Each row is a point on a landscape with many valleys, with its height.
From any point a ball rolls to the lowest of the 2 points nearest to it. It stops when none of these is lower. Distance is the straight distance between rows; heights are no part of it.
K856: -1  12  -9  6  2  13  -23  -22  8  9  -6  -15  -12  13  -13  -8  -9  3  -9  -9  10  5  0  5  12  6  21  9  1  2  11  -9  19  6  0  6  8  -3  -3  -12  -7  6  12  14  -10  0  9  5  -5  16  14  15  2  2  0  -15  6  7  9  -2  7  1  height 474
K837: -1  0  -23  -7  -3  -5  -5  -5  9  -13  0  -5  3  2  -2  -7  17  9  -28  2  1  -15  17  4  7  -1  -6  14  8  -6  1  -13  10  11  5  -16  15  2  -15  -21  -13  -17  1  4  1  10  1  2  -6  -12  -1  1  8  14  -2  -19  19  -9  -8  -8  13  12  height 281
K149: -6  -5  3  -13  4  6  21  -11  -9  16  8  -7  9  -20  16  9  7  -10  -17  7  -17  4  9  16  0  -9  -16  -14  12  4  11  21  -9  3  3  -18  27  -1  -11  -15  5  4  8  13  2  -5  8  1  4  -7  4  -3  -7  5  -10  10  20  -8  1  -4  6  2  height 137
K82: -2  -4  9  11  10  12  -9  1  -1  -6  19  19  16  -14  -3  -4  -12  22  -15  13  19  -12  -18  10  -21  -28  24  4  -9  3  -3  -3  -1  -1  10  16  5  -6  5  -10  -4  -23  -4  6  -8  -18  3  14  -2  -13  11  9  11  -5  -1  -17  -7  -12  -8  10  15  6  height 131
K161: 0  3  -16  -9  0  9  -11  -15  5  3  2  -3  -1  1  -10  -5  7  3  -29  3  8  -20  13  8  8  -11  6  13  7  -2  7  -6  14  7  8  -13  27  4  -8  -33  -9  -14  13  12  -6  4  3  17  -6  -1  7  12  9  6  -4  -24  25  -6  2  -2  12  7  height 178
K692: -8  -7  8  -21  -8  9  22  -10  1  20  0  -2  -6  -12  26  9  8  -26  -4  -3  -13  10  0  -11  16  16  -7  -16  17  1  1  -4  -3  7  5  4  -17  7  -10  13  26  25  5  6  -3  5  -7  -16  9  21  1  -16  -11  8  15  21  -11  -3  1  -6  0  9  height 507
K911: 8  21  -1  -2  12  -7  1  9  -5  -7  6  0  -15  16  -4  4  6  11  22  17  -5  -15  11  -12  6  -7  -4  -5  28  -2  -10  -6  3  -2  -9  -14  11  18  -16  10  15  -10  -3  0  6  -26  -2  8  4  0  -11  14  -2  6  -8  8  16  -11  8  2  -12  -1  height 724
K737: -2  9  -7  -4  2  19  -13  -30  5  16  -4  -15  -15  7  -3  -2  -4  -2  -15  0  3  -1  -2  8  15  6  20  -2  14  2  17  -2  16  1  1  -1  20  0  -12  -19  5  13  21  23  -12  -4  7  6  -5  24  13  13  -3  6  -1  -12  11  -1  12  -5  7  6  height 390
K877: 3  22  -3  8  10  -3  -8  9  0  -3  1  4  -7  23  -12  -9  1  17  29  11  7  -9  -1  -14  6  -5  13  3  19  -3  -6  -17  7  8  -5  -1  -1  14  -14  14  9  -7  -6  4  4  -28  4  0  -7  6  -3  17  -2  3  -8  -2  4  -4  7  3  -13  -4  height 777
K182: -3  13  -2  12  -3  -7  -12  -9  8  -8  0  0  -18  23  -7  -7  4  5  -2  -3  3  -4  -1  -1  9  21  12  13  7  1  9  -11  13  6  -6  -7  -9  -1  -8  18  -1  -1  3  7  -4  0  3  -10  -4  20  -10  2  8  3  20  -15  -4  2  0  -5  1  9  height 743
K557: -6  -2  10  14  -3  -9  3  15  2  -8  8  18  4  -3  2  -9  4  21  19  3  12  -6  -14  -21  -9  -11  18  5  -8  2  -9  -22  -1  5  6  21  -31  0  0  17  7  -14  -18  -9  -1  -8  -7  -14  -3  3  -4  -8  6  1  -1  -6  -28  -2  -8  1  -15  5  height 806
K448: 6  14  -15  -19  -15  -27  3  6  -7  6  6  -6  13  2  0  -19  16  -9  10  8  -3  9  21  -3  11  18  -16  -1  7  -2  5  2  7  -2  -3  -20  13  9  -9  -7  -20  -9  -15  3  5  9  13  -7  -5  0  0  -10  -5  6  -12  -3  16  11  4  -2  -14  -1  height 633
K484: -3  9  -10  25  -4  -14  -7  7  5  -14  -2  3  2  30  -23  -10  -6  6  5  -13  9  11  -11  3  -6  12  8  14  -22  4  5  -3  8  -1  -1  -1  -11  -12  8  15  -24  0  -1  -2  7  9  10  -2  -5  -1  -9  4  10  -11  13  -24  -5  18  2  4  -3  -7  height 414
K602: 6  6  -14  5  -2  5  -18  -13  1  4  -18  -16  -5  14  -9  -6  -14  1  4  -17  4  15  3  4  6  18  5  8  -6  -4  7  -2  7  4  -7  7  1  -4  -4  3  -8  15  5  0  0  5  8  -2  -5  3  12  9  -6  -2  -3  -3  4  10  6  -4  3  -4  height 531
K527: 5  -1  6  -9  10  -9  12  23  -8  3  9  -4  26  -22  12  -4  11  3  8  18  0  -5  1  5  -16  -15  -16  -6  -9  3  -12  7  -13  -22  5  3  2  -4  22  -11  -13  -16  -28  -13  2  12  -6  0  9  -18  4  -17  0  5  -21  22  -20  3  -1  1  -6  -4  height 485
K236: -9  -10  19  -8  -13  -4  18  4  -1  10  6  4  -7  -14  13  9  9  -26  -3  -6  -13  6  4  -11  6  13  -9  -9  0  5  0  1  -7  -2  6  -3  -20  1  9  16  14  12  -2  -4  -2  13  -12  -12  8  18  -9  -21  -2  -3  16  15  -15  3  -7  -4  -4  2  height 445
K375: -1  2  3  -8  -9  20  -6  -12  16  -2  -6  0  -27  -1  4  3  10  -10  -14  -3  7  -14  2  -20  18  3  10  8  12  -9  -10  -20  4  8  2  14  -26  11  -5  -1  26  11  12  -8  -8  6  -18  -5  3  24  2  1  -3  9  17  -1  -12  -9  -6  -5  -4  8  height 611
K537: 13  5  -22  -17  -12  -23  -9  6  -4  0  -1  -8  16  5  -6  -16  9  -2  2  1  3  2  19  2  5  5  -14  12  -5  -4  2  5  6  -5  2  -15  26  5  1  -24  -31  -12  -10  3  6  20  8  4  -4  -13  4  0  2  0  -23  -10  20  15  3  -1  -8  -9  height 593
K953: 1  -6  0  -3  10  24  -6  -9  -4  13  5  8  5  -18  -8  -1  -12  3  -8  6  11  -21  -6  6  -6  -28  13  0  8  -12  6  5  3  1  8  9  16  0  6  -31  19  -6  7  4  -5  -14  2  21  -6  0  14  14  4  -3  -7  -3  16  -12  3  4  9  4  height 545
K717: -3  -4  -2  -20  -13  12  -1  -8  7  18  -7  -10  -3  -7  0  -4  5  -28  -2  -4  5  6  8  -8  12  9  -2  1  4  -2  -5  -10  0  1  4  8  -10  7  7  -16  9  12  2  -3  -8  15  -8  3  -1  19  11  -2  -13  3  3  11  -2  7  3  -1  -8  -3  height 480
K273: -3  -7  0  -15  -14  4  -4  -3  0  21  -10  -13  4  -5  -2  -6  -4  -21  10  -10  5  21  0  -4  7  17  -1  0  -8  4  -3  -6  -3  0  2  15  -16  0  14  -2  1  19  -2  -7  -5  17  -5  -5  -3  18  14  -8  -15  -8  0  10  -9  18  4  0  -11  -9  height 446
K34: 9  -2  -9  -21  -3  -1  0  8  4  -11  -14  -14  -21  6  -2  8  2  -27  -10  -6  -12  0  29  -2  13  20  -29  0  3  -4  -9  5  -4  -13  -17  -14  0  16  10  1  2  13  7  -14  7  24  -18  6  6  1  -11  -4  -8  5  9  11  12  2  0  -13  -1  -7  height 210
K271: -3  -11  21  1  -7  -5  14  17  0  -3  6  7  -3  -16  7  11  8  -17  -5  -2  -11  -2  3  -7  1  -7  -8  -7  -8  5  -4  1  -9  -9  6  2  -16  -2  13  9  7  0  -6  -9  3  8  -15  -9  9  0  -13  -13  4  -1  10  13  -16  -1  -10  -2  -6  -1  height 401
K494: 0  0  4  -8  5  -1  1  13  -1  -4  6  1  -2  -5  -6  1  10  -11  -10  10  -3  -20  11  -1  0  -21  -9  -1  4  -2  -5  -4  -7  -3  5  -4  7  6  11  -13  3  -16  -2  -4  2  6  -10  12  1  -8  -8  5  6  9  -4  7  10  -10  -6  -2  -5  -2  height 717
K611: 6  9  -10  10  -2  -20  -10  10  1  -16  7  1  2  30  -20  -14  1  2  -3  -2  4  4  1  9  -3  6  -1  8  -16  2  4  -2  5  -1  -1  -15  9  -6  8  2  -31  -15  -3  -1  10  12  7  5  -4  -9  -13  6  14  -6  8  -14  5  15  -6  9  2  -9  height 466
K323: -19  -9  15  16  -1  7  -3  1  -5  7  0  11  9  0  -4  -2  -8  10  22  -4  16  9  -29  -14  -9  -9  23  3  -19  14  0  -12  3  0  12  22  -21  -11  13  12  4  5  -3  -1  -6  -11  0  -8  -4  14  4  -8  -5  -16  2  -15  -22  13  11  4  -23  -3  height 319
K835: 14  6  -19  10  -3  -21  -10  0  -4  -10  0  -5  15  26  -13  -14  -5  11  3  -8  2  20  1  14  -7  11  -3  6  -17  -2  7  11  8  0  -3  -15  21  -8  -5  -4  -36  -5  -1  3  12  10  19  4  -2  -17  -3  8  8  -11  -7  -11  13  21  -2  6  10  -10  height 513
K855: -2  -10  11  16  -11  -17  10  17  2  -20  0  19  -6  -2  4  7  2  -2  0  -9  -9  2  -3  -12  -6  8  -3  1  -23  3  -9  6  -4  -8  0  2  -26  -11  9  22  -8  -3  -4  -16  7  10  -9  -12  1  -3  -18  -17  9  -4  14  -5  -19  4  -11  0  -4  0  height 338
K303: -2  -1  -1  21  -6  5  -12  -4  11  -26  -15  9  -29  10  -8  10  -15  11  -13  -26  1  -13  2  -26  9  20  17  20  -15  -10  -8  -1  3  3  -3  17  -31  -9  3  23  1  13  11  -19  1  4  -12  -5  -7  3  -1  -7  8  -3  18  -20  -21  1  -5  -3  4  2  height 852
K770: 0  -3  -6  -12  2  12  5  -3  -5  20  -6  -1  6  -19  8  0  -3  3  23  8  6  -1  -3  -8  3  -15  4  -8  21  -14  -3  -3  1  4  5  17  2  9  -13  -14  25  10  -3  -1  -2  -16  4  4  -5  5  20  8  -10  6  -24  15  5  -8  8  2  -3  1  height 452
K654: 1  -5  5  7  7  5  -11  8  -6  -8  7  12  19  -9  -3  -1  -9  17  4  8  20  -7  -17  2  -21  -27  12  8  -19  4  -13  -2  -4  -6  8  19  -7  -10  20  -6  -8  -20  -16  -9  -3  -5  -3  6  -1  -17  12  -1  4  -10  -8  -9  -23  2  -5  12  0  1  height 269
K404: 6  13  -14  -12  1  5  -10  -11  2  1  -2  -9  -16  15  -10  3  12  -3  -15  6  0  -21  24  3  14  -8  -4  11  15  0  1  -2  10  0  -1  -21  30  8  -5  -25  -2  -7  15  9  -4  -2  0  16  5  6  2  13  3  4  -3  -14  31  -4  8  -3  0  0  height 40
K680: 2  9  0  -1  4  0  -13  10  5  -5  0  2  -11  11  -17  -5  4  -5  -3  7  8  -22  8  -8  5  -15  5  7  3  -2  -5  -16  1  2  2  2  1  8  11  -10  3  -18  -2  -5  -1  1  -12  14  -6  3  -6  12  5  5  0  -4  7  -4  -1  1  -7  -5  height 684
K575: -8  -1  -4  29  3  -3  -11  2  7  -15  -8  8  -3  18  -12  1  -15  19  1  -17  12  4  -17  -9  -8  6  23  16  -18  2  2  -11  7  6  2  15  -20  -13  1  19  -10  0  2  -2  -2  -4  5  -8  -9  1  -2  5  10  -7  13  -26  -13  8  3  4  -1  1  height 340
K401: 2  -9  5  4  14  24  -2  -8  -5  9  6  10  8  -19  4  9  -15  6  -2  2  3  -8  -16  15  -14  -26  6  -12  4  -8  5  14  -3  0  4  8  15  -3  0  -17  13  -3  6  7  -4  -21  8  15  -1  -12  11  13  2  -3  -6  8  12  -17  -2  3  15  6  height 479
K290: -1  -7  4  -11  0  18  12  4  1  19  -4  -4  0  -22  9  6  0  -8  18  2  5  0  -7  -11  6  -18  1  -13  17  -11  -7  -9  -4  1  6  23  -11  8  -6  -6  34  16  -2  -10  -2  -8  -9  -1  4  -1  11  -2  -8  7  -8  26  -7  -6  1  -1  1  2  height 511
K279: -7  13  18  -3  -2  -6  5  -16  -6  21  14  -8  0  15  -3  -7  2  -24  -6  8  -12  14  2  16  12  10  -1  -14  3  19  16  14  3  -1  -7  -27  18  -3  4  8  -10  4  9  21  -3  -7  10  0  -3  21  -7  2  -2  -10  8  -1  12  17  12  6  -6  -4  height 520
K950: 1  -3  1  4  -7  -13  4  21  -5  -4  -7  2  7  7  -12  -2  -10  -4  29  -7  5  18  -4  -7  -8  10  -10  -2  -22  9  -11  2  -8  -12  -6  8  -21  0  19  21  -5  4  -11  -15  10  10  -6  -4  -3  -3  -9  -7  -5  -9  -2  3  -13  15  5  4  -18  -16  height 174
K991: 4  -5  -10  -19  -7  -13  12  1  4  -9  -10  -12  -8  -1  7  3  11  -22  -12  -6  -19  11  25  4  9  25  -33  -4  5  -1  -4  8  -6  -4  -13  -21  0  6  -1  5  -2  13  1  -8  11  22  -6  -6  5  -4  -11  -14  -7  6  8  11  12  1  -9  -13  7  0  height 245
K125: 12  -4  -1  -2  8  -6  -2  12  -10  -6  5  3  25  -9  4  1  0  12  7  7  2  -1  -4  11  -21  -17  -11  -2  -13  -2  -11  10  -10  -8  3  -2  11  -7  12  -16  -21  -16  -15  -6  2  4  4  8  6  -30  1  1  3  -2  -22  10  -1  -3  -7  9  4  -6  height 522
K586: -1  1  4  8  -1  -10  -1  29  -6  -9  -2  7  14  7  -12  -3  -5  5  30  2  14  5  -9  -12  -15  -12  -2  1  -26  11  -15  -5  -8  -15  1  12  -18  0  25  11  -11  -10  -16  -15  8  5  -9  -1  -3  -7  -8  -4  0  -9  -7  -4  -21  11  5  10  -25  -16  height 128
K658: -15  -9  8  1  -9  2  3  0  -4  19  -6  -1  11  0  -1  -5  -7  -4  26  -11  12  22  -21  -9  0  12  10  -2  -15  12  1  -8  -2  -1  6  19  -22  -5  14  16  4  19  -6  -4  -3  2  0  -12  -2  19  9  -12  -10  -16  -1  0  -20  22  12  0  -21  -6  height 396
K473: -8  -15  8  -15  -3  22  16  -9  2  24  3  -2  -4  -20  19  10  0  -18  -2  0  -3  5  -12  -5  9  -6  4  -17  16  -4  3  -7  -5  4  14  19  -11  0  -7  -3  35  22  5  3  -5  -5  -8  -5  5  16  11  -8  -10  5  9  22  -12  -4  1  -4  2  7  height 569
K70: -4  17  9  -6  -1  -5  -3  -12  1  16  12  -4  -7  18  -8  -15  8  -14  6  12  0  0  4  -1  17  8  7  -6  16  13  11  -5  15  2  -2  -16  7  7  -4  7  1  -2  1  19  -7  -11  6  -2  -4  29  -3  4  2  0  4  -8  8  4  9  3  -10  1  height 603
K949: 2  13  9  -11  7  -6  11  17  -5  -2  7  -1  -17  2  2  9  12  -9  16  11  -9  -13  16  -15  7  -7  -17  -13  20  -2  -11  -5  -1  -6  -9  -12  -4  25  -8  16  23  -4  -6  -8  7  -8  -13  2  7  -4  -16  5  -2  11  -1  21  7  -12  5  1  -11  2  height 674
K707: 3  3  -1  -3  6  7  3  -5  -8  18  -2  3  12  -9  4  2  -8  11  22  13  0  -4  -2  -2  1  -18  7  -10  22  -8  9  15  -1  2  1  1  23  6  -12  -13  16  0  -1  9  -1  -25  15  9  -5  3  14  17  -7  0  -27  3  19  -9  12  7  -4  -2  height 355
K673: -4  -7  16  13  4  3  9  -9  -1  -1  -3  -2  -12  5  20  22  -11  1  -5  -9  -20  15  -14  17  -2  12  -2  -13  6  5  10  14  -11  4  -11  -6  -2  -10  -12  26  4  20  18  11  -2  -11  3  -8  2  7  -13  -1  -5  0  13  14  -7  -4  8  -2  8  6  height 296
K849: 0  -8  -4  3  2  -1  6  -18  6  -10  -15  -10  -14  4  17  16  -4  2  -20  -14  -22  11  2  11  7  31  -9  0  11  -2  8  10  -4  5  -13  -6  -4  -10  -15  21  4  25  19  4  -3  10  0  -12  7  1  -6  -9  -4  5  17  8  -5  -5  -4  -15  20  11  height 184
K592: -5  2  -7  18  -13  -11  -10  -5  15  -21  -6  12  -22  12  -2  -6  3  6  -13  -13  2  -11  -1  -16  8  32  14  19  -3  -10  3  -11  12  7  -3  1  -28  -5  -7  22  -2  7  3  -7  -2  12  -2  -15  -3  19  -6  -9  9  4  25  -22  -15  2  -8  -9  4  12  height 801
K58: -6  -7  -10  5  8  3  -8  -13  8  -9  7  4  4  -9  2  -8  -2  24  -25  6  8  -12  -5  6  -5  -7  24  8  9  -4  7  -20  8  15  6  7  9  -2  -21  -13  4  -17  3  13  -7  -10  8  2  -9  -4  6  7  9  12  4  -18  7  -16  -7  -4  20  16  height 402
K478: -8  2  17  4  3  1  4  -5  -4  10  16  0  7  4  -2  -2  -2  -7  -12  8  -7  7  -2  23  -7  -4  0  -8  -11  17  12  14  -5  2  3  -18  22  -7  9  -10  -16  -9  8  16  -2  -3  6  9  -1  5  -6  7  3  -11  5  -2  10  6  0  10  1  -8  height 435
K642: -2  5  6  -5  0  11  1  -1  12  -1  0  8  -18  -4  5  -1  12  -1  5  6  6  -17  -2  -23  13  -8  7  2  19  -9  -10  -25  4  10  0  15  -23  20  -12  9  32  4  1  -7  -3  -6  -15  -7  1  14  -4  1  0  14  7  8  -12  -14  -5  -2  -6  7  height 675
K185: -8  -12  3  -16  8  14  21  -5  -9  22  22  3  24  -38  13  0  7  1  -14  14  -4  -4  -2  20  -9  -20  -8  -10  7  -1  13  22  -6  -6  10  -8  29  -7  -2  -32  4  -6  5  13  0  -5  10  8  6  -8  18  -8  -2  -1  -18  3  16  -12  0  -4  10  5  height 251
K234: -1  5  17  -5  8  4  24  16  -8  10  10  -2  -1  -12  4  10  7  -8  17  15  -10  -8  6  -9  4  -18  -12  -22  21  1  -5  5  -6  -10  0  -5  2  16  -7  8  25  -2  -5  -4  4  -17  -6  3  9  -7  -10  5  -3  10  -9  28  7  -11  5  6  -7  0  height 632
K39: -6  -7  16  -6  8  10  9  -5  -9  14  21  3  23  -21  8  -2  0  2  -11  14  -2  2  -8  26  -16  -16  -4  -9  -10  10  7  20  -10  -7  10  -9  23  -9  11  -24  -10  -11  2  11  -2  -4  7  11  4  -8  8  -1  -1  -9  -9  6  3  -3  -1  6  9  -4  height 343
K422: -8  -6  5  -5  7  9  10  -19  -3  10  6  -7  -2  -11  15  8  0  -3  -23  4  -17  4  -3  18  0  1  -3  -15  14  5  15  12  -4  7  -2  -12  23  -4  -15  -6  9  6  16  20  -3  -11  7  -1  0  7  -1  1  -6  7  2  6  14  -10  1  -6  12  6  height 246
K773: -12  -10  10  23  0  4  -6  3  -3  -7  -9  13  6  3  -8  7  -15  7  12  -16  14  12  -22  -14  -12  -2  16  8  -33  11  -3  0  2  -5  9  18  -25  -18  18  14  -8  8  3  -8  -3  -4  0  -5  -3  1  0  -11  -1  -17  8  -20  -20  13  8  7  -15  -5  height 237
K803: 5  -6  14  2  -3  -12  11  29  -3  -10  6  5  15  -19  14  6  9  1  4  11  -2  1  -1  -1  -14  -13  -14  -7  -25  9  -16  9  -13  -24  4  8  -12  -9  26  4  -14  -11  -23  -16  4  13  -10  -5  12  -15  -4  -23  6  -5  -5  10  -33  6  -6  4  -9  -5  height 453
K968: -2  -4  2  -4  -10  -23  5  10  -3  -3  3  -1  9  3  -3  -8  7  -10  0  1  -5  12  2  10  -4  15  -15  -4  -14  9  3  7  -8  -6  -1  -12  -2  -7  13  6  -18  -7  -9  -1  4  20  2  -6  0  0  -9  -13  1  -8  5  3  -5  13  -8  2  -3  -6  height 328
K955: 5  -1  -10  7  3  -9  -2  -13  6  -19  -8  -9  -14  13  6  5  1  8  -18  -8  -17  5  7  12  5  28  -10  7  8  -3  6  7  1  8  -12  -16  3  -8  -17  15  -6  7  11  3  3  10  5  -9  3  -4  -11  -5  1  5  18  -3  4  -2  -6  -8  18  8  height 101
K491: 2  1  23  3  7  1  28  24  -6  6  11  0  9  -25  13  12  8  -5  10  14  -9  -1  -2  3  -7  -22  -13  -18  3  2  -1  9  -13  -14  0  3  1  1  -1  3  9  0  -13  -5  1  -12  -8  -2  15  -23  -8  -2  -1  8  -5  30  -4  -14  -5  3  0  -1  height 587
K971: 24  -5  -13  4  8  -1  -8  -2  -11  -7  -18  -1  13  -1  8  14  -16  8  17  -17  -8  17  3  9  -16  -3  -18  -5  -11  -14  -10  26  -7  2  -14  -2  15  2  -3  3  -13  7  -2  -9  7  -6  10  5  6  -37  3  14  -6  -7  -17  17  13  -3  -3  2  12  -5  height 584
K124: -3  -1  3  -10  -8  -23  12  7  2  -9  2  -1  -5  1  4  -1  14  -22  -11  1  -18  4  15  7  4  24  -25  -4  -2  4  5  9  -9  -4  -8  -26  -3  2  8  11  -9  -1  -2  -3  10  22  -1  -7  6  0  -19  -15  2  -1  14  5  3  3  -9  -5  2  0  height 284
K398: -2  -1  1  1  -3  -10  -10  13  -2  -7  4  6  14  -2  -10  -12  1  8  7  5  17  -4  -8  -6  -10  -11  9  10  -22  8  -11  -11  -3  -6  8  19  -15  -6  26  -5  -12  -17  -20  -9  -1  13  -8  -2  -8  0  7  -11  5  -8  -9  -12  -24  14  -3  7  -16  -8  height 194
K425: 0  -16  -4  21  -7  -17  6  13  4  -22  -9  9  4  2  3  8  -11  12  1  -13  -3  12  -11  -2  -11  15  -3  7  -22  -2  -6  6  -7  -1  -6  10  -23  -18  -1  23  -15  6  -2  -11  6  6  4  -9  -1  -16  -4  -13  7  -8  11  -5  -17  6  -10  -1  9  2  height 277
K564: -3  3  6  5  8  19  -13  -4  2  7  3  4  -7  3  -18  -6  -8  1  -2  8  13  -15  -7  -3  3  -22  22  4  5  -2  2  -11  3  5  9  13  2  2  5  -15  16  -8  5  2  -7  -12  -3  16  -10  11  9  17  5  -1  0  -8  3  -5  1  6  0  -2  height 623
K669: 8  -7  -15  1  4  17  -16  -25  2  -4  -24  -19  -6  4  1  8  -18  1  -14  -24  -8  13  3  12  1  19  -1  1  -9  -9  9  13  3  8  -8  7  6  -6  -2  -3  -10  18  11  -3  -6  11  8  3  3  -13  14  4  -4  -4  1  -2  4  0  0  -3  23  2  height 567
K744: -4  -3  -2  8  7  2  -7  -2  4  -7  17  11  16  -7  -5  -14  -3  25  -18  12  13  -13  -7  7  -14  -15  23  6  3  -2  5  -11  4  7  8  3  13  -1  -8  -17  -7  -27  -6  12  -4  -9  7  9  -7  -12  6  9  13  4  -6  -17  5  -11  -9  5  17  6  height 280
K76: -3  19  11  7  2  -8  -4  -6  -1  -4  12  3  -18  28  -4  -4  5  0  7  8  -2  -5  -4  3  8  15  7  2  15  10  10  -7  13  5  -8  -19  -2  6  -7  27  2  -2  3  14  -3  -15  3  -9  0  24  -16  2  6  -2  20  -11  -1  -1  7  0  -5  4  height 685
K102: 5  13  -3  -2  6  4  -6  -11  -5  11  2  -2  -4  9  -6  4  -2  4  1  12  -5  -8  10  5  8  -11  5  -2  18  1  8  13  8  3  -1  -15  32  7  -9  -15  4  -1  10  16  -3  -18  10  13  -1  10  4  19  -3  -3  -13  -6  25  -2  11  5  -2  -4  height 207
K523: 9  -14  -5  10  4  9  -9  -11  1  -10  -19  -10  0  5  1  14  -24  2  -9  -26  -7  17  -5  12  -11  13  -6  2  -21  -6  3  20  -4  6  -9  8  -3  -11  7  7  -13  15  8  -8  -1  7  7  3  3  -22  7  0  0  -12  5  2  -1  2  -5  2  23  -1  height 592
K288: 9  8  -11  -17  2  2  -8  -7  1  -7  -7  -15  -22  13  -8  5  11  -15  -13  -1  -7  -12  28  1  15  5  -18  7  10  1  -6  3  3  -6  -7  -19  15  11  1  -12  0  2  15  -2  -1  10  -12  9  7  4  -5  5  -4  5  6  0  22  -4  5  -6  -3  -2  height 149
K640: 13  3  -17  -12  -1  -13  -10  13  -14  1  -2  0  27  -4  -5  -9  0  8  16  3  9  -7  7  -1  -10  -13  -10  8  -7  -9  -8  6  -2  -8  2  0  21  3  15  -25  -25  -21  -20  -5  6  14  4  12  -1  -20  10  4  0  -2  -34  1  8  6  5  3  -7  -16  height 557
K636: -2  2  -1  -4  9  20  -3  -27  0  5  -5  -11  -17  1  9  13  -7  1  -20  -2  -10  -2  -2  11  8  6  8  -7  16  2  12  5  1  6  -4  -4  15  -2  -15  -4  16  12  24  16  -9  -7  2  -1  2  12  3  7  -8  7  6  1  8  -12  4  -8  14  7  height 359
K914: 3  -1  -21  -6  -1  -12  0  -8  4  -15  -3  -9  -3  6  6  -2  16  6  -20  -1  -12  1  19  8  7  16  -17  7  13  -5  3  -2  4  11  -4  -23  14  2  -22  -5  -10  -4  3  3  4  10  7  -10  -1  -10  -7  -6  1  12  6  -8  16  -4  -8  -11  12  10  height 196
K302: -5  -10  -6  14  -14  -18  10  17  1  -6  -16  7  6  4  -3  0  -14  2  26  -14  3  20  -9  -10  -10  26  -8  4  -23  4  -6  5  -7  -8  -10  12  -32  -7  7  28  -6  18  -7  -16  13  10  -1  -14  -1  -6  -4  -16  -5  -12  1  1  -18  16  2  -5  -12  -10  height 216
K605: 6  -7  15  7  8  18  9  7  -4  3  6  6  6  -25  10  19  -6  -5  -4  4  -3  -7  -11  12  -12  -31  -8  -12  -1  -6  -1  14  -9  -7  2  8  6  -6  3  -9  12  2  0  -1  -1  -15  -6  6  12  -27  4  3  0  0  -1  20  3  -19  -7  4  14  4  height 539
K806: -5  -2  9  6  -6  2  -1  5  11  -4  -1  16  -13  -8  10  -6  10  10  12  -5  8  -11  -8  -30  6  -4  16  5  8  -9  -11  -27  2  14  2  23  -34  11  -13  21  23  4  -8  -12  -1  -5  -12  -16  -2  12  -3  -8  5  11  7  1  -24  -8  -9  -4  -9  9  height 738
K526: -2  2  -13  -20  -9  18  0  -15  16  10  -8  -4  -8  -10  4  -7  15  -11  -8  1  14  -4  4  -11  13  1  6  5  18  -10  -5  -21  7  8  4  13  -14  9  -11  -21  16  10  7  0  -10  5  -7  1  -6  21  16  3  -14  15  -1  2  -2  -6  2  -2  -4  7  height 536
K985: 18  2  -16  7  1  -17  -5  2  -9  -14  -9  -2  15  14  1  1  -8  15  10  -7  -7  19  6  13  -10  6  -13  0  -9  -8  -1  18  -5  4  -9  -14  23  -1  -12  2  -24  -1  -4  -2  12  -3  17  2  2  -29  -6  11  -3  -6  -12  5  16  7  -2  6  10  -9  height 555
K233: -3  6  3  12  4  -7  1  15  1  -4  4  9  4  9  -5  -11  2  19  29  8  7  -2  -11  -15  -6  -6  12  2  4  0  -5  -22  0  8  -1  12  -18  6  -7  17  3  -14  -16  -3  2  -19  2  -9  -8  0  -7  6  1  4  -5  1  -12  -4  -1  3  -13  0  height 826

For each start below, name the point where the ball stops.
K233 => K401
K806 => K773
K473 => K586
K290 => K404
K124 => K404
K527 => K586
K971 => K773
K279 => K149
K523 => K149
